Points on a hilly landscape, in no order, each with its height.
A climber steps from a point to whichever of its 4 nearest points has the largest rise for the distance, and stops where none of them is higher. Distance is the straight distance between rows; heights are no part of it.
falun: [ -2 -15 -11 -13  -6   8  11   4  10  12  -4  -3 -15  -6  -5 -10   0   1
  -3 -10  19  13  -7]  height 3.84
puna: [  8 -14 -13  -5   6   1  18  25  -2  16  -9  -5 -25 -15  -9  -4  -6  -7
  -6  -1  12 -13  -4]  height 2.34
regum: [ 19  -2  -3  -8  10  -5 -11  19 -12   7  -1  -1  -5  -9  15  -6  -2 -15
  -2  24 -14 -26  15]  height 3.35
ribet: [-11  16   6  10 -10   2  -8 -29   3 -16   4   1  20  11  -4  10   8  23
  -3 -11 -14  -4   9]  height 4.79
fid: [ 21  17  18  19  12  -2 -13   1 -10  -3   3   8  10   4   9   5  -4   4
  -4  15 -22 -22   7]  height 4.24
rezo: [ 18  18  16  20   9  -2 -17  -6 -11  -5   1   8  15   6   7   8   1  12
  -6   9 -20 -24   3]  height 4.29
bule: [-13   7   6   4  -3  -4  -2 -10   2 -12   3   2   9   8  -2   9   2  -1
  11  -6   0  15  -2]  height 4.52
viret: [  8 -14 -12  -2   8 -10  28  29   5  16  -6  -1 -35 -16 -15  -7 -10 -15
  -8  -5  20  -4  -6]  height 2.37
rol: [ 15  20  14  21   7  -4 -18 -10  -9  -7   0   4  18   7   6   9   2  17
  -5   6 -21 -23   1]  height 4.41
Mib: [  1 -14 -13 -10  -3  -1  24   7  12  17  -3  -5 -27  -8 -15 -11   1  -2
 -10 -17  23  10  -6]  height 2.88
tabe: [ 19   6   9  -1   6  -2 -10  11  -8   4   4   3   3  -2  12  -3  -4 -12
   0  22 -15 -14  13]  height 3.89
mitel: [  6  18  14  13   6  -4 -10 -11  -5  -9   0   4  13   9   3  12   4   9
  -2   1 -15 -13   5]  height 5.32
Fezo: [-22   2  -3   1  -7  -2   2 -12   7 -12   6  -2   8   6  -5   4   1  -2
  10 -11   6  23 -12]  height 6.02
tufum: [  5 -14  -9 -13  -4   7   3  14   0  15  -5  -2  -8  -8   1 -10  -1  -4
   0   4  10  -2  -1]  height 4.30
demud: [  4 -13 -13 -11  -1   8  10  19   0  16  -7  -6 -16 -12  -5  -7  -2  -2
  -3  -3  13  -4  -4]  height 3.56
muzet: [ 0 -1  5 -2  0  1 -2  2  0 -2  0  1  7  4  3  0  2 -3 10  4  2 13 -1]  height 5.64
tak: [ 4  4  9  0  4  0 -3  2 -5 -3  2  4  7  3  5  1  1 -6  7  9 -4  4  4]  height 5.96
nesev: [ 25   7   6   3  10  -3 -14  15 -10   3   6   2  -2  -3  16  -5  -4 -14
  -5  27 -23 -26  16]  height 3.96
Lemu: [ 26  14  11   9  12   0 -16  14  -8   0   8   4   3   0  15  -3  -5  -7
  -7  25 -24 -24  12]  height 4.28
sunid: [  3 -11 -14  -8   2  -2  24  17   6  18  -5  -4 -30 -12 -16  -8  -2  -6
 -10 -13  21   0  -7]  height 2.51
palu: [ -6  19  10  12  -7   0 -12 -26  -2 -15   2   1  21  11  -1   9   8  24
  -5  -7 -15 -10   9]  height 4.19
ledor: [  2  20  10  15  -4  -1 -17 -24  -4 -12   2   3  22  11   5   9   9  25
  -6  -3 -19 -19   4]  height 1.93
Riku: [-32  -8 -14  -6 -11  -1  12 -26  12 -10   6  -1   5   6 -10  -1  -6  -2
   3 -22  13  35 -23]  height 6.11
giz: [  2 -15 -14 -10  -4   5  15  11   6  17  -6  -5 -20  -8  -9 -10  -1   0
  -7 -10  20   5  -6]  height 3.19
bov: [ 17  -8  -6 -10  11  -3  -7  21 -16  11  -7  -4  -9 -12  10  -5  -4 -13
   0  21  -8 -29  12]  height 3.16
Dife: [ 14  17  17  12   9  -3  -9   0  -7  -5   2   7   7   4   7   6  -2  -1
  -1  11 -17 -12   5]  height 4.53
varal: [-16  17   6   8 -12   3  -4 -28   4 -18   5   0  18   9  -6  11   8  18
   0 -15 -12   2   7]  height 5.15
mal: [ -4  18  10  12  -3  -1  -7 -21  -1 -14   1   1  16   9  -1  11   6  16
   0  -6 -13  -6   6]  height 5.78
nutib: [-25  -5  -4  -2  -8   0   3 -14  10 -11   4   0   7   6  -6   1  -1  -4
   7 -13  10  27 -15]  height 5.61
fazi: [-16  14   5   7  -6  -1  -3 -19   3 -18   3   0  13   7  -5  12   6  10
   5 -11  -8   4   4]  height 4.80
Nepeg: [ 13  -1   4  -7   1   1  -5  12  -7   5   0   1   1  -3  11  -6  -4 -10
   5  18 -10  -7  10]  height 4.91
Dap: [ -6 -19 -11 -10  -5   8  12  -2  13   7  -1  -3 -11  -4  -7 -11   0   2
  -4 -11  21  22 -10]  height 3.83
Vok: [ 24   3   0  -2  11  -5 -17  19 -11   5   3  -1  -3  -6  15  -6  -3 -16
  -4  25 -21 -32  17]  height 3.74
Fifed: [  4  19  12  16   2  -3 -15 -15  -7  -9   0   2  16  10   3  10   6  19
  -6  -1 -16 -18   6]  height 4.27
zomiv: [-21  16   3   7 -13   4  -1 -24   6 -18   6  -2  13   8  -8  11   7  13
   3 -15  -9   9   5]  height 6.29
dopab: [ 8  2  9 -3  2  0 -5  6 -5  1  2  4  4  1  9 -2  0 -7  7 12 -3  2  6]  height 6.25
sol: [  8 -14 -11  -9   3   4   7  21  -7  14 -10  -4 -15 -12   0  -6  -3  -5
  -2   5   6 -16   1]  height 2.52
Rabuf: [-26 -12 -12  -4  -8   1   9 -18  12  -8   4  -1   4   4  -8  -2  -4  -1
   3 -17  17  34 -20]  height 4.00
tiv: [ 11 -16 -13  -5  14  -2   2  28 -14  14 -12  -5 -16 -17   6  -2  -5  -9
  -2  16   1 -28   7]  height 1.90
pev: [-31   5  -6   0 -13  -2   6 -19   9 -16   7  -3  11   8 -11   5  -1  -2
   9 -18   3  25 -13]  height 5.33
Poves: [  9 -15 -11 -10   5   3   2  23  -9  15  -7  -4 -14 -14   5  -4  -4  -7
  -1  12   4 -19   7]  height 2.28
kevo: [  1 -12  -2 -10  -4   7   0   7   3   8  -2   0  -1  -3   2  -7   1  -3
   3   2  10  10  -4]  height 5.12
pezas: [ -5 -11  -1  -8  -4   5  -1   0   6   3   0   1   0   3   2  -4   1  -4
   7   0  10  20  -7]  height 5.09
Bok: [ 28   6   0   0  15  -7 -23  22 -10   4   4   0  -5  -7  18  -7  -2 -15
  -6  31 -24 -40  18]  height 3.66
tuz: [  0  17  10  13  -3  -2 -14 -22  -3 -12  -1   2  18  11   3  10   8  22
  -4  -5 -15 -14   6]  height 3.58
Nok: [-3  7  9  6  2 -3 -4 -4 -1 -8  1  3  8  8  2  7  2 -3  9  2 -3  8  3]  height 5.69
noson: [  8  -4   3 -10  -1   2  -4  12  -5   6   0   2   1  -3   9  -6  -1  -9
   6  14  -3  -3   8]  height 5.67
Ral: [-21 -18 -12  -7  -5   5  13 -15  16  -2   2  -1  -4   2  -7  -7  -5   1
  -3 -15  22  33 -18]  height 4.03
Nev: [  5  -8   0 -10  -4   4  -2   9  -2   8  -2  -1   0  -2   5  -5  -1  -5
   6   8   3   2   2]  height 5.65
fize: [  1  16  13  12   4  -2  -6 -11  -3 -11   0   3   9   9   1  11   6   9
   2  -1 -12  -3   5]  height 5.73
kaviv: [  1  18   7  12 -11   1 -24 -30  -3 -12   5   0  31  15   9   6  10  29
  -8  -1 -17 -19   3]  height 0.18
dege: [-37  -2 -14  -7 -17  -3  11 -28  12 -12  10  -1   9   8 -14   1  -6  -1
   2 -24  10  37 -20]  height 3.39
dugav: [-6  3  8  2 -2  0 -2  0  1 -7  1  2  5  6  2  5  1 -3  9  0  1 12 -1]  height 5.25
Vuk: [  9  21  11  16   0  -2 -23 -19 -10  -9   0   2  22   9   7   8   7  24
  -7   2 -20 -25   2]  height 3.07
nesa: [ 4 10 13  6  5 -3 -4 -3 -5 -8  1  4  8  6  5  7  1 -2  6  4 -8  0  5]  height 5.70
nudo: [ -5  13  11   9   2  -5  -4 -10  -2 -12   1   3   9   9   0  12   4   3
   6  -2  -7   5   3]  height 6.33
ses: [-28   8  -3   2 -11  -3   4 -17   8 -17   8  -3  10   7 -11   9   2   0
   8 -17   1  21  -8]  height 5.18
luf: [-13 -19 -11  -8  -3   6  11  -9  17   3   1  -1  -7  -1  -5 -10  -1   2
  -5 -14  23  29 -12]  height 4.20
logi: [  7  -9  -3 -12  -1   6  -2  13  -4  11  -4  -2  -2  -5   7  -6  -1  -8
   5  11  -1  -4   5]  height 5.26
vunek: [-9  1  5 -1 -2 -1 -1 -3  4 -6  2  4  6  5  1  5  2 -4 10 -3  5 16 -4]  height 5.13
Reken: [-18  -8  -5  -3  -7   1   2  -9   8  -6   3   0   5   4  -1   0  -1  -3
   8  -8  12  27 -13]  height 5.95
Lig: [-15  12   6   6  -5  -3  -1 -14   2 -16   3  -2   9   8  -3  12   5   4
   8  -8  -5  10   1]  height 4.92
lem: [ 2 -4  4 -6 -1  2 -3  7 -1  2 -1  1  3  0  5 -2  1 -5  9  8  1  8  1]  height 5.97
topif: [  6 -14 -13  -4   7  -1  22  28   1  19  -8  -6 -29 -15 -12  -5  -6 -10
  -8  -4  17  -7  -6]  height 2.40
zanon: [ 1 -2  4 -5 -1  3 -2  4 -1  1  1  1  3  2  6  0  0 -6  9  5  4 11  0]  height 5.79
Fure: [-13  15   6   9  -7   0  -5 -23   1 -16   3  -1  17   8  -5  11   7  16
   1 -11 -11   1   6]  height 4.95
moke: [-11 -19 -10  -7  -5   7   8  -6  16   4   1  -1  -4  -2  -4  -9  -1   2
  -3 -10  20  25 -13]  height 4.22
Mubi: [ 10 -17 -13  -1  13  -1  15  32  -5  17 -10  -6 -26 -18  -6  -2  -7  -9
  -6   7  10 -21   0]  height 2.18
busa: [  1 -14 -11 -13  -4   9   8  11   4  15  -5  -5 -12  -7  -5 -10   0   1
  -3  -5  17   5  -5]  height 3.63
fatop: [ -3 -15  -9 -11  -7   9   6   3   7  10  -3  -2  -8  -3  -2 -10   1   2
   0  -6  16  14  -6]  height 4.31
vese: [ 11  -9  -6 -13   3   2  -3  18 -11  12  -6  -2  -6 -10   7  -5  -3  -8
   2  13  -3 -16  10]  height 3.79
gubok: [  3 -14 -14  -8   1  -6  29  15   9  18  -5  -3 -34 -11 -18 -10  -3  -8
 -10 -15  24   7  -4]  height 2.45
guzik: [11  5 11  1  4 -1 -5  5 -7  0  1  5  5  3  8  0 -1 -8  5 14 -8 -3  9]  height 5.85
vaf: [ 20  -7  -8  -7  16  -6 -12  23 -18   9  -5  -6 -11 -11  13  -6  -2 -15
  -2  24 -11 -37  16]  height 3.52
rino: [-18 -17  -8  -7  -7   6   7  -8  13   0   0   0  -1   1  -5  -6  -2   0
  -1 -10  19  31 -15]  height 4.81
tul: [  5 -15 -10  -6   9 -15  33  28   8  17  -4   0 -38 -15 -16 -10 -11 -20
  -9  -8  24   4  -8]  height 2.30
Folak: [ 14  20  16  18  10  -3 -13  -6  -9  -6   1   6  11   5   5   8   1  11
  -5   7 -19 -19   4]  height 4.54
vuni: [ 19  11  13   7   9  -2  -9   6  -8  -2   5   6   4   2  11   1  -3  -5
  -1  19 -16 -11  11]  height 4.99
tikuz: [ 11  20  14  18   6  -4 -13 -11  -8  -6  -1   4  14   8   6  10   3  14
  -3   3 -17 -19   2]  height 4.87
kupor: [-22   9   1   4 -10  -2   3 -16   6 -18   5  -2  11   8 -10  10   3   1
   8 -16  -3  16  -3]  height 4.48
gepuz: [-13 -10  -4  -4  -5   3   1  -4   6  -3   1   1   4   3   0  -2   0  -2
   7  -5  11  24 -12]  height 5.60
sason: [ -4 -17 -12  -9  -4   7  17   1  13  14  -1  -3 -18  -6  -9 -11   2   3
 -10 -15  22  18  -6]  height 3.47
Ruva: [  5 -14 -13  -5   4  -6  28  22   4  17  -3  -3 -34 -14 -16  -7  -7 -13
 -10 -10  20  -1  -7]  height 2.42

Where does a climber stop that starts at each point below?
demud | dopab
Folak | nudo
rol | nudo
falun | dopab
vaf | dopab
Mubi | dopab
Vuk | nudo
rezo | nudo
